Points, in no order, along strands that fork, close into loops and pass close to each other.
Points whose rows are less than 73.9 apart are linked; no others are. Some points are linked to none.
J_674: 24,12,19,16,-5,-33,-5,0,8,0,0,1,-4,23,-17,17,-10,-20,-20,8,10,-10,4,-16,-14,-8,11,0,8,4,2,-14,11,9,17,14,7,-18,-12,-21,-5,10
J_131: 18,0,-4,1,9,-7,-6,9,-7,14,15,7,-12,-9,-1,23,8,-9,0,-3,12,3,5,-16,-7,9,23,-8,-14,7,-12,-6,4,3,-1,2,12,-1,0,-15,10,6
J_488: -62,-34,26,-4,-27,-21,52,-10,24,-21,-45,-15,10,4,-20,-16,-11,7,-9,5,-17,-10,-3,28,5,-23,-18,24,17,11,16,37,8,-4,42,-15,-16,-27,-12,14,-20,-29
J_776: 38,11,22,12,-6,-44,-4,7,18,12,-12,17,-13,16,-9,21,-9,-16,-8,-5,2,-12,23,-9,-13,11,17,-6,12,-2,-3,-18,12,8,23,12,9,-6,-14,-18,8,13
J_902: 34,23,-16,17,3,11,-23,3,-26,-3,31,-19,-2,-11,1,-1,6,15,6,-15,4,-5,-16,-34,22,-6,24,-9,-24,-9,6,-1,-22,-8,-13,11,23,-24,45,-1,-10,-15
J_702: 6,21,10,-19,12,17,2,-12,23,-3,-33,25,1,6,21,-3,-4,-16,-34,13,1,18,8,2,-5,17,-5,5,16,-19,20,-22,16,-16,-29,5,-8,9,-36,-22,-1,34
J_389: -14,-10,-24,-26,16,46,3,25,-12,30,1,1,-23,-36,25,-41,10,-5,4,-4,-4,11,-11,-6,-12,-1,-1,0,-12,14,-29,8,27,-5,-13,1,-12,19,-12,8,41,1
J_808: 33,5,56,15,-32,-54,-5,0,27,-7,-19,-2,-11,45,-21,8,-44,-35,-22,3,-5,-39,5,-11,-2,-14,-3,4,1,13,10,-17,18,13,34,6,2,-21,-5,-31,-9,3
J_415: 8,0,-21,12,5,-8,-13,5,-13,4,37,-2,11,2,-3,33,14,1,15,0,19,12,6,-2,-16,5,22,-14,-11,8,-22,-2,-20,18,10,-11,10,8,7,-8,-4,10
J_557: -34,-19,-1,-13,8,7,5,20,7,24,9,-2,-14,-14,0,1,0,-3,10,-3,6,8,1,1,-11,7,3,0,-7,21,-29,16,17,0,4,-10,-2,17,-14,-8,33,8
J_30: 48,16,-15,20,-5,-4,-24,-21,-10,-10,0,3,9,6,-11,13,-3,23,9,-4,-9,-19,-16,-20,33,-1,10,-6,5,-42,41,-21,-27,-8,-12,16,21,-25,48,27,-19,-20
J_375: 47,7,5,17,-1,-18,-4,-13,-6,3,-10,12,1,11,1,17,6,11,4,-8,-2,-16,5,-9,-5,10,20,9,4,-23,21,-17,-5,0,1,8,13,-16,14,0,-6,-5
J_473: -20,-5,32,4,-4,-13,24,-7,18,-20,-23,-14,0,11,-25,-11,-29,-8,-30,7,0,-21,-8,-4,1,-36,-9,20,8,14,25,17,17,7,22,28,3,-41,-6,-16,-20,-9
J_931: -3,-16,7,16,21,-3,-11,19,-24,18,2,-22,-25,-26,-36,-10,-25,4,19,-11,-7,-18,-19,-36,1,4,18,10,-48,31,-47,25,-8,17,8,22,18,-9,37,7,26,-18
J_202: 41,13,-21,33,-6,-23,-32,8,-28,0,41,-13,1,-6,-26,20,2,16,29,-15,2,-18,-8,-20,21,4,33,-12,-19,1,-4,-4,-43,20,5,-3,27,-19,48,21,-6,-25
J_562: 14,13,6,-14,18,31,4,15,-6,21,-2,-13,-25,-29,1,-18,1,-8,-7,-16,2,-7,-19,-33,-3,-12,18,2,-38,8,9,-4,23,-12,-20,32,7,-19,14,-21,10,-4
J_576: 13,46,-11,-7,11,11,-31,-27,24,-20,8,12,33,18,12,-1,-8,-39,-45,36,3,18,6,-15,-1,4,-3,-11,12,-13,20,-14,-1,-12,-23,7,-14,-7,-13,-35,-25,48
J_715: -12,-16,17,-25,1,12,17,15,-9,39,-31,5,-29,-36,8,-11,4,-4,10,-18,-1,-12,-1,-2,-1,19,17,8,-15,15,-10,6,33,-2,-2,9,-4,20,-4,6,50,-17
J_218: 48,12,46,11,-16,-53,-2,8,25,9,-26,11,-21,34,-4,11,-32,-33,-22,-3,-4,-34,22,-9,-13,4,12,2,8,-1,3,-19,19,1,20,3,2,-12,-18,-39,5,8
J_351: 15,2,-48,23,4,12,-24,9,-26,-1,62,-7,16,-1,1,2,16,13,26,2,6,18,-9,-6,1,-10,0,-24,-2,8,-28,7,-41,3,-2,-23,13,7,24,6,-5,2
J_445: -30,6,-4,17,-25,-29,2,-6,19,-27,20,2,35,53,-7,22,5,-12,-16,25,7,28,25,15,-13,-16,-36,6,41,8,2,-2,8,12,29,-22,-4,1,-30,-2,-31,30
J_216: -1,-4,-22,3,13,28,-9,22,-23,25,18,-8,-15,-27,-4,-13,0,4,16,-10,0,2,-18,-16,-7,-2,10,-10,-31,21,-32,9,8,0,-1,6,10,7,12,-3,28,-4
J_656: -21,-29,27,14,-40,-30,35,-19,27,-22,-62,-11,5,9,-25,-1,-16,22,9,-8,-16,-17,10,36,12,-16,-15,23,31,-6,37,24,1,-12,40,-28,-13,-20,6,33,-33,-37
J_597: 29,4,7,-13,10,31,9,-10,-14,9,-27,2,-18,-36,28,-22,-1,27,8,-21,-15,-18,-10,0,25,0,16,5,-23,-29,26,-20,7,-22,-33,18,-2,12,14,24,7,-23
J_839: 30,-3,-3,-9,16,31,0,-1,-26,21,-22,11,-20,-42,30,-37,7,28,17,-24,-23,-10,-11,9,40,-6,10,-3,-21,-16,11,-11,6,-16,-30,11,-4,29,14,44,22,-35
J_264: -3,34,-12,-17,7,14,-18,-31,25,-24,13,-12,31,16,6,-19,-15,-38,-56,39,22,15,0,-12,4,-21,-13,-8,3,-7,19,8,8,-5,-24,11,-16,-20,-12,-43,-32,50
J_239: 9,-36,10,-3,-9,-13,13,-13,-16,13,-35,7,-9,-22,0,-13,5,37,36,-4,-14,-28,-17,37,33,0,2,-2,17,-18,12,20,-15,3,14,-2,-5,13,24,50,13,-51
J_133: 10,-4,0,25,-2,-28,-18,19,-12,-6,35,-15,-5,-8,-43,34,-8,-7,14,1,9,-7,6,-28,-19,8,28,-12,-33,30,-42,-2,-32,42,17,1,20,-1,28,7,11,2
J_80: -23,0,-24,29,-15,-33,-13,-5,4,-23,49,-1,37,46,-21,35,14,-8,10,15,22,24,23,18,-25,-7,-16,-3,31,15,-18,-9,-15,35,35,-37,5,8,-10,2,-26,19
J_916: -34,-12,15,-38,11,1,18,35,13,35,-8,3,-26,-28,17,-14,-9,-11,-8,-8,9,10,11,1,-9,21,1,5,-3,20,-8,5,44,-14,-9,3,-18,26,-33,-20,33,18
J_179: 20,-11,-10,23,-8,-23,-4,-2,-4,-2,12,21,7,18,-10,43,13,9,24,-6,3,-4,23,13,-19,26,12,-7,14,-5,-14,-16,-16,29,26,-12,14,17,-1,3,-6,-8
J_48: 47,20,-20,5,0,7,-28,-36,11,-19,-17,18,16,8,-1,4,1,15,-6,11,-14,-12,-16,-5,30,8,2,-4,16,-43,49,-22,-21,-19,-37,13,9,-12,45,25,-30,-14
J_338: -12,-6,14,-36,15,-6,17,17,13,21,-25,20,-24,-8,27,-1,0,-16,-17,-8,9,14,22,11,-9,34,3,6,10,-4,1,-18,36,-15,-17,1,-13,23,-44,-19,22,21
J_304: 10,-12,-7,17,-5,-22,-2,-11,-1,-10,-6,13,10,20,0,28,14,8,8,-4,0,3,15,16,-12,13,-1,4,26,-10,6,-2,-10,12,28,-16,0,7,-7,3,-6,-3
J_676: 17,34,19,-6,-6,-39,-5,23,3,-15,34,-25,-15,33,-22,4,-38,-56,-29,22,18,-17,-5,-35,-3,-21,1,7,-13,33,-9,1,0,21,15,20,-4,-39,-1,-27,-11,18
J_682: -22,-15,1,-12,20,16,0,26,-4,29,5,-8,-22,-26,-16,-12,-13,-1,4,-6,7,-1,-17,-15,-8,4,8,3,-30,29,-32,19,20,-1,7,14,5,3,5,1,38,-6
J_706: 24,11,16,-20,6,33,11,-3,4,16,-26,-8,-18,-28,12,-17,-9,-2,-16,-16,0,-11,-13,-22,7,-8,19,15,-33,-3,27,-7,27,-13,-36,40,5,-21,4,-20,1,2
J_979: -20,14,15,-19,2,0,9,-12,26,-12,-34,25,-3,20,13,3,-10,-10,-32,19,-8,21,16,27,-4,23,-20,4,26,-20,17,-14,17,-16,-16,-5,-13,10,-46,-23,0,31
J_412: 23,8,-12,-11,1,28,-18,-33,-7,-22,-12,12,9,-11,10,-4,0,31,5,11,-15,-4,-23,14,33,3,-8,-3,10,-42,42,-20,-21,-24,-37,12,1,-1,28,30,-18,-27
J_732: -3,-20,36,19,-35,-29,18,-12,31,-27,-69,4,7,37,-20,8,-6,11,-10,-6,-18,-19,14,38,1,-8,-12,18,30,-11,32,20,3,-10,30,-13,-7,-10,-10,16,-34,-22
J_277: 11,7,1,-22,12,23,4,-18,-12,-12,-21,20,2,-18,34,-6,10,26,9,-6,-18,3,-3,27,8,25,-9,5,5,-25,20,-24,-3,-25,-36,2,-7,26,3,21,4,-11
J_766: 19,39,-9,-12,16,35,-25,-16,15,-6,15,-8,13,-2,17,-12,-1,-30,-37,20,23,18,-6,-33,8,-15,8,-12,-12,-7,20,-5,3,-15,-36,31,-4,-19,5,-35,-17,42
J_405: -6,-7,-16,-9,7,18,2,-4,-3,-4,6,9,10,1,24,7,21,13,16,3,-2,16,-4,12,-4,10,-18,-1,9,-17,6,-2,-11,-15,-11,-6,-11,18,-7,3,-4,7
J_741: -26,-9,7,-15,4,-1,7,8,9,9,6,0,-3,-2,6,4,9,-4,-9,5,14,15,5,1,-8,-2,-6,1,5,5,0,5,17,-6,0,0,-6,12,-25,-17,9,15
J_566: -8,-30,-16,4,6,-1,2,-7,-4,1,17,12,22,9,15,18,24,23,35,-2,-3,8,12,38,-2,26,-8,-10,22,-7,-18,-5,-27,9,8,-25,-12,39,-8,18,2,-8
J_297: -47,-13,19,-16,-1,-20,25,12,14,7,3,-11,-10,1,-4,3,-3,-4,-11,5,5,9,1,8,-3,-8,-14,2,9,18,-2,22,26,2,19,1,-10,-5,-24,-15,7,0
J_423: 21,15,-26,9,13,23,-19,18,-27,7,35,-13,-11,-23,0,-9,5,2,16,-12,2,-4,-23,-34,3,-8,19,-8,-41,12,-19,7,-9,-3,-5,8,23,-16,32,-6,13,-6
J_564: 26,9,-28,5,14,25,-25,-6,-27,-9,27,10,7,-11,26,-7,17,32,25,-1,2,15,-12,3,29,-4,-3,-18,-5,-27,3,-11,-22,-15,-30,-5,7,17,28,24,-4,-10
J_34: -39,-17,30,-14,-7,0,36,-10,25,-19,-39,-19,-4,-6,-20,-24,-23,-2,-22,2,-3,-12,-7,10,4,-31,-5,18,6,11,34,26,20,-5,12,24,-1,-34,-13,-7,-17,-10
J_416: -49,-15,20,2,-21,-33,30,3,24,-11,-16,-6,4,21,-17,6,-3,-5,-13,7,-5,2,8,20,-5,-21,-22,9,22,11,9,22,19,10,32,-7,-4,-14,-27,-1,-5,-5
J_456: 8,-15,11,-22,7,12,10,8,-12,36,-24,15,-32,-32,16,-2,6,-7,10,-24,-5,-8,13,8,-8,34,16,-1,-12,2,-14,-12,30,1,-9,9,-5,41,-15,1,41,-10
J_949: 49,33,-1,3,14,33,-14,-8,-25,13,-9,-1,-22,-28,22,-9,17,5,-7,-30,-5,-19,-9,-25,18,22,25,9,-32,-27,19,-30,13,-13,-44,22,10,0,22,2,-2,1
J_852: -17,-14,10,-16,14,22,26,-2,12,-15,-6,-24,-3,-34,-23,-56,-28,7,4,-12,-5,-16,-38,-6,24,-43,-5,23,-27,19,25,39,-2,-25,-13,30,10,-43,33,-5,-6,-30
J_320: 25,15,46,11,-26,-28,-8,-7,24,-20,-11,-18,-1,53,-25,2,-49,-45,-26,13,-2,-39,-4,-23,5,-36,-2,14,3,22,19,-13,13,16,26,10,-5,-39,-1,-35,-14,5
J_821: 24,36,24,5,-19,-32,-10,4,14,-18,19,-21,0,44,-23,5,-45,-69,-29,24,8,-27,-6,-36,0,-25,-3,0,1,24,7,-15,2,23,20,13,-5,-46,2,-27,-9,15
J_275: -71,-23,30,4,-35,-41,40,-6,34,-18,-30,-6,3,30,-24,9,-2,-12,-5,4,-12,10,21,32,0,-25,-39,11,29,15,3,30,20,15,52,-35,-7,-9,-19,15,-15,-16
J_685: 24,-1,22,-25,6,28,20,-3,-11,20,-49,-3,-30,-39,20,-22,-4,10,-1,-27,-15,-29,-6,0,10,2,22,14,-27,-16,28,-15,26,-16,-35,33,0,-3,4,2,11,-14
J_755: -39,-21,5,-2,8,-10,0,18,5,13,22,-3,-1,4,-17,11,-2,-1,11,2,11,9,1,6,-11,0,-8,-4,-4,33,-43,26,1,14,21,-12,0,12,-13,3,23,3
J_746: -83,-31,21,-13,-22,-28,41,-10,29,-5,-31,-7,9,13,-9,-4,11,-6,1,8,-6,25,5,45,-5,-6,-36,5,29,3,-5,40,12,8,45,-42,-18,0,-30,13,-7,-15
J_988: 0,2,-13,-20,14,32,2,-8,-9,-5,-3,11,7,-14,48,-3,22,19,10,-5,-8,13,-3,21,0,12,-16,-2,1,-22,5,-13,-6,-23,-31,-10,-13,32,-9,13,0,-2
J_653: -10,-12,-10,32,0,-18,-19,21,-15,3,48,-1,14,-4,-39,33,2,0,22,9,4,12,3,-18,-25,20,17,-29,-18,30,-52,-7,-40,39,12,-16,14,18,13,12,7,2
J_853: 15,3,-45,14,6,17,-19,-4,-24,-4,45,5,15,2,16,-3,20,20,26,-5,6,14,-13,1,19,-6,-5,-19,0,-11,-10,0,-34,-15,-13,-13,2,13,22,18,-7,-2
J_259: -12,27,5,16,-31,-30,-9,-5,21,-24,20,0,23,65,-3,8,-19,-38,-25,35,13,14,12,5,-7,-19,-34,2,31,8,4,-17,10,15,28,-23,-12,0,-35,-21,-24,34
J_42: 13,-13,-26,41,-7,-12,-19,20,-22,-2,53,2,22,-1,-28,26,7,19,32,8,6,6,6,-4,-20,16,16,-24,-8,19,-42,-5,-57,39,8,-28,13,18,20,10,-7,-8
J_645: 23,6,-32,25,2,-4,-21,5,-25,-5,50,-8,11,-2,-14,16,3,18,33,-4,1,-1,-6,-11,10,-1,17,-12,-13,12,-15,4,-43,13,7,-12,23,-3,35,13,-10,-16
J_784: -2,-1,21,-2,-9,-4,6,-16,21,-4,-40,-1,5,16,-5,-2,-13,-3,-23,9,-8,-6,8,2,-7,-10,0,11,20,-9,30,-4,11,-6,5,13,-4,-20,-19,-21,-9,8
J_793: -44,-39,28,9,-32,-33,41,-7,11,-9,-42,-12,7,-3,-26,-3,-10,21,11,-9,-22,-18,-2,34,14,-14,-17,25,27,8,14,42,-1,6,57,-30,-12,-12,6,28,-14,-43
J_411: -5,30,-13,-21,13,32,-20,-22,18,-24,23,-16,21,3,10,-32,-12,-27,-47,27,30,18,-5,-21,-3,-27,-5,-6,-11,1,18,9,11,-16,-39,29,-11,-17,7,-41,-25,40
J_282: -25,11,-11,-14,9,20,-10,-26,17,-22,11,1,32,18,15,2,10,-10,-29,31,10,39,4,8,-4,-1,-28,-1,20,-15,17,-4,2,-17,-26,-4,-15,0,-28,-21,-31,38
J_493: -85,-24,14,-18,-18,-21,30,-4,29,-3,-15,-1,5,19,4,4,17,-10,-3,9,-4,33,20,38,-13,6,-33,-6,35,-3,-4,32,16,6,25,-37,-21,10,-45,3,2,3
J_887: 11,-11,36,11,-24,-23,2,-12,29,-15,-60,15,6,31,-9,10,-12,5,-17,-2,-13,-13,11,11,-6,-7,-9,12,24,-14,26,-1,4,-7,23,0,-8,-10,-15,-8,-16,-1
J_814: -16,29,-17,6,-9,-15,-17,4,2,-16,57,-9,18,35,3,7,-2,-35,-28,30,35,34,15,-16,-17,-18,-14,-18,11,9,-10,-6,-5,9,2,-12,-5,-10,-20,-25,-26,46
J_673: 22,4,9,-10,14,-6,11,9,-4,25,-24,23,-27,-15,16,11,13,-17,-2,-27,4,-8,17,-2,-7,39,22,7,-1,-10,-3,-25,29,0,-16,13,9,24,-15,-12,28,7
J_878: -10,16,-17,20,-11,-26,-14,1,-7,-32,53,-7,30,42,-14,27,6,-16,-2,18,30,17,11,-8,-18,-20,-10,-10,18,18,-14,-6,-17,28,27,-18,8,-11,3,0,-29,26
J_525: 12,4,41,11,-19,-13,0,-17,32,-15,-32,-17,6,35,-26,-9,-40,-24,-39,11,-7,-33,-8,-14,5,-36,-7,16,4,14,30,0,18,11,18,22,0,-39,-3,-27,-22,1
J_542: -29,-9,-4,-44,12,33,11,34,8,38,-1,-5,-28,-33,17,-35,-7,-12,-7,-8,-1,17,-3,-4,-12,7,-7,0,-15,24,-23,7,42,-14,-14,2,-16,25,-24,-6,45,10
J_529: 16,-17,16,-12,-1,-3,22,2,-15,15,-36,0,-14,-23,15,-4,4,24,20,-16,-16,-29,-9,10,9,9,13,9,-3,-9,19,1,8,-5,0,13,-5,11,9,11,13,-27
J_844: -7,31,-7,14,-19,-30,-22,0,12,-22,43,3,29,57,7,14,-4,-40,-28,30,14,26,24,-3,-18,-6,-17,-11,28,1,-6,-18,-2,11,15,-19,-14,-2,-26,-20,-28,42
J_400: -24,-18,26,-15,-3,-1,30,-12,23,-7,-47,-5,-10,-2,-4,-19,-17,3,-20,3,-8,-8,-1,11,-4,-11,1,9,12,-9,33,14,25,-10,6,18,-6,-24,-26,-10,-5,2
J_486: 19,33,5,-16,10,17,-17,-28,24,-9,-24,20,12,10,11,-1,-8,-27,-43,30,-2,8,3,-5,-2,14,3,-2,10,-18,28,-24,10,-17,-28,9,-10,-1,-15,-32,-11,38
J_470: -19,-17,3,-7,15,22,1,29,-19,30,-10,-7,-30,-38,-18,-36,-18,11,14,-11,-11,-10,-24,-17,-4,-5,4,17,-24,35,-44,40,14,2,0,20,2,2,20,23,40,-19
J_889: 25,3,-15,39,-4,-17,-28,18,-25,-2,35,-20,-4,-20,-37,25,2,7,26,-11,-1,-22,-5,-29,0,15,37,-13,-43,20,-36,-4,-37,35,10,-5,25,-6,39,11,3,-12
J_780: 21,15,-2,-25,10,31,-1,-33,-2,-20,-29,18,2,-22,24,-14,3,35,-2,3,-18,-2,-15,28,31,12,-9,-2,0,-34,38,-23,-6,-34,-43,8,-10,9,19,35,-7,-24
J_6: -14,-11,-33,-9,13,42,0,25,-9,32,19,7,-4,-22,21,-24,15,2,12,-1,1,13,1,4,-13,3,-3,-12,-10,18,-43,3,9,5,-10,-12,-12,36,-16,9,35,7
J_534: -68,-27,6,-5,-2,-19,19,8,1,-12,17,-18,19,-1,-29,-19,3,8,14,4,-4,-4,-14,8,3,-33,-36,24,3,33,-27,58,-16,1,31,-16,-2,-7,9,15,-4,-19
J_966: 13,19,-28,-12,17,50,-9,6,-13,2,22,-4,-1,-21,26,-15,13,10,8,-9,0,21,-10,-13,5,-7,-3,-7,-22,-8,-2,-7,1,-22,-25,5,-2,6,10,-8,3,4
J_410: 4,9,-44,20,3,-2,-29,9,-14,-13,63,-13,26,5,-5,23,16,2,16,1,19,25,4,-9,-12,-7,4,-29,-7,14,-33,-1,-43,18,4,-28,9,4,18,-3,-17,12
J_747: -2,-2,-21,23,-5,-25,-13,-7,4,-17,47,8,33,33,-7,37,25,-4,12,5,20,21,30,16,-26,10,-5,-15,27,-2,-18,-14,-24,25,24,-36,0,12,-10,-4,-10,24
J_644: 30,14,-32,7,20,38,-22,-15,-28,4,11,12,-2,-19,31,-21,21,38,23,-6,-13,8,-17,12,38,-6,-4,-21,-16,-26,8,-27,-17,-24,-40,1,4,25,23,42,7,-22
J_451: -20,22,-27,13,-7,-11,-23,5,-7,-29,71,-13,29,21,-5,21,16,-20,-6,15,36,32,8,-16,-18,-24,-13,-19,12,22,-15,-2,-21,15,9,-18,0,-14,4,-7,-29,40
J_953: -2,-4,-34,31,-7,-16,-21,6,-14,-18,74,-10,34,11,-23,23,13,13,31,7,10,22,8,0,-16,-8,-3,-19,4,17,-39,0,-50,33,14,-40,13,16,14,10,-28,4
J_175: 6,24,23,9,-1,-32,-6,6,0,-10,21,-9,-3,30,-21,7,-16,-22,-23,20,17,-9,-1,-17,-10,-29,1,1,1,15,-2,-4,3,20,24,12,7,-31,-5,-16,-15,12
J_893: -2,-13,-9,2,26,18,-2,34,-29,16,-9,-14,-28,-32,-37,-45,-24,11,16,-4,-9,-12,-28,-33,4,-15,10,22,-39,32,-43,41,-4,-1,1,24,14,-14,37,19,26,-27
J_650: 63,9,8,27,-6,-23,-5,-9,-8,9,-25,15,-11,4,-4,17,0,15,14,-28,-16,-45,10,-9,3,23,29,7,-4,-30,18,-17,-8,4,1,12,25,-13,27,10,3,-28
J_103: -31,-36,25,-17,-8,0,35,6,-9,24,-44,5,-21,-28,16,-27,1,18,15,-5,-8,-25,-8,29,0,11,1,13,6,0,-2,20,10,5,21,-9,-17,14,3,22,25,-34
J_622: 41,19,10,9,4,-3,-1,-10,-4,11,-30,17,-9,2,10,14,3,-6,-7,-10,-4,-15,3,-15,-4,19,21,9,2,-22,15,-24,4,-1,-14,22,12,-10,-4,-10,-6,10
J_510: -49,-13,-6,-18,-7,9,10,-12,11,-21,-4,4,17,20,16,13,22,6,-6,10,-1,32,12,31,-12,6,-33,2,37,-21,8,8,-1,-13,-3,-24,-19,14,-35,0,-10,21
J_908: 12,-8,-30,26,-5,-11,-6,-3,-3,-9,33,19,34,16,3,41,27,10,23,-1,6,10,24,16,-27,31,6,-19,10,-8,-22,-28,-30,25,9,-26,4,27,-11,5,-1,8
J_66: 25,6,6,-6,1,8,-4,14,-17,20,0,-3,-21,-21,3,9,8,-2,4,-16,4,-7,-7,-23,4,3,27,0,-29,-1,2,-14,17,-6,-12,17,13,-9,10,-17,8,-2
J_199: 16,-3,-19,-10,15,40,-10,-1,-20,10,-5,12,-11,-32,18,-37,10,31,17,-6,-12,1,-17,13,32,-19,-9,-12,-13,-20,11,-6,-15,-17,-34,5,0,14,19,42,13,-25
J_345: 42,-4,11,2,2,-7,13,-2,-20,19,-32,7,-25,-19,5,10,7,15,16,-24,-18,-35,4,-2,9,21,30,10,-10,-16,16,-15,6,-1,-3,19,16,2,15,8,12,-27
J_664: 43,18,8,-3,9,15,-3,8,-22,30,-16,-2,-31,-28,9,4,14,-5,-2,-32,-2,-28,-6,-23,12,16,37,8,-37,-16,16,-24,24,-6,-28,27,18,-3,8,-11,14,-3
J_748: -41,-31,5,8,14,0,-4,26,-1,23,14,-15,-7,-8,-26,0,-21,-1,19,9,10,1,2,-13,-15,17,2,-7,-15,39,-64,28,-9,15,16,0,-2,19,1,16,36,-2
J_598: 0,-16,-18,14,3,1,-5,9,-13,16,25,5,4,-2,2,13,16,15,31,-6,-3,2,1,14,-11,18,3,-9,1,3,-23,7,-20,13,8,-14,2,21,2,8,9,-7
J_883: -14,-26,-9,6,-4,-17,9,-12,1,1,-2,13,19,16,-2,30,19,16,28,2,-5,1,23,44,-12,24,-13,0,32,-8,-8,5,-16,14,30,-29,-6,25,-13,12,9,-2
J_941: 30,28,-28,-4,12,50,-16,-8,-17,-2,22,7,2,-18,43,-14,24,8,2,-15,-6,15,-9,-14,14,9,2,-5,-21,-21,3,-22,1,-22,-45,6,-2,18,12,4,-1,5
J_132: -16,-30,12,16,24,-5,-7,21,-15,14,9,-14,-11,-14,-38,-8,-23,5,18,-4,-2,-13,-7,-24,-10,4,9,8,-25,37,-54,31,-15,16,16,9,11,6,17,14,26,-12
J_922: -29,-10,0,-11,1,-1,12,-6,7,-8,-9,8,12,7,8,5,13,7,-10,7,2,23,5,19,-11,0,-19,6,23,-9,16,8,6,-10,5,-5,-11,4,-21,-5,-8,12
J_173: -22,-3,16,-22,-1,-12,18,10,19,9,-29,30,-19,10,21,13,6,-15,-17,2,-5,25,31,29,-11,42,-14,8,29,-17,6,-16,21,-11,-9,-16,-18,23,-58,-18,16,28
J_982: -3,8,-41,-12,16,57,-4,10,-7,-1,29,-9,9,-17,32,-35,17,17,10,4,-1,32,-21,-4,1,-21,-22,-12,-3,-5,-10,2,-9,-23,-28,-5,-6,7,0,3,4,5
J_700: -73,-20,4,-24,-13,-4,22,-14,25,-14,-16,2,11,22,16,5,22,-6,-10,15,-2,48,15,37,-10,10,-39,-4,36,-16,5,20,6,-12,8,-33,-25,14,-50,-2,-8,16
J_15: 49,44,-15,2,11,42,-25,-10,-16,-3,0,-2,0,-21,32,-9,19,3,-13,-14,-1,-7,-5,-25,18,20,16,-2,-27,-30,20,-27,-2,-23,-52,19,8,-5,23,-1,-9,18
J_100: 44,14,-16,8,1,13,-22,-13,-16,3,13,-6,3,-16,2,1,3,22,12,-9,-3,-9,-23,-23,38,-4,12,-10,-9,-34,34,-11,-23,-17,-27,21,21,-20,46,18,-11,-20
J_139: -13,-12,-36,-6,12,32,-2,14,-14,17,19,2,2,-10,21,-27,17,18,20,0,-5,13,-16,10,-4,-9,-20,-8,1,10,-22,15,-8,-9,-10,-12,-10,18,4,5,13,-2
J_834: 8,-19,19,-19,2,13,25,6,-21,32,-45,7,-30,-44,20,-20,3,11,13,-28,-17,-35,-7,7,2,13,17,8,-14,-3,4,9,19,-3,-3,15,-11,25,4,18,28,-33
J_206: 25,9,10,-5,11,-1,7,-8,0,5,-34,26,-12,-3,21,18,7,3,-5,-16,0,-5,9,0,-4,30,14,12,7,-23,8,-28,15,-7,-20,6,3,11,-12,-7,10,4
J_989: -53,-21,20,-10,-18,-13,49,-20,28,-27,-42,-24,6,5,-26,-24,-22,-1,-18,3,-3,-9,2,19,16,-31,-17,25,11,13,28,41,16,-6,27,4,-7,-45,-7,1,-23,-25

A fork is a point with three links, a tip a point with one. Leave the first point through the second and follow the links. Name the first fork or tip that comes.
J_922, J_405 -> J_682
J_878, J_80 -> J_415
J_916, J_542 -> J_66
J_989, J_488 -> J_34

A piece is all that can be reached along the links. How many separate loops has the piece of each point below (a circle has one, a figure eight two, a Y none), and how many tips (points with one link)?
J_989 -> loops 2, tips 0
J_173 -> loops 2, tips 2
J_405 -> loops 3, tips 0
J_715 -> loops 1, tips 0

How many points has the smallest loop of links through each point below? Write 0 if it is on no loop.
J_132 -> 8
J_674 -> 8
J_839 -> 14
J_645 -> 9
J_400 -> 9

Name the points in between on the shortest way along the links from the first point to the second, in order.
J_445, J_706 -> J_259 J_844 J_814 J_451 J_878 J_80 J_747 J_908 J_179 J_304 J_883 J_566 J_598 J_415 J_131 J_66 J_562
J_748, J_493 -> J_755 J_557 J_741 J_922 J_510 J_700
J_953, J_979 -> J_410 J_415 J_131 J_66 J_664 J_949 J_15 J_941 J_966 J_982 J_139 J_6 J_389 J_542 J_916 J_338 J_173
J_412, J_470 -> J_48 J_30 J_100 J_902 J_423 J_216 J_682
J_793, J_808 -> J_488 J_989 J_34 J_473 J_525 J_320
J_175, J_400 -> J_676 J_821 J_320 J_525 J_473 J_34
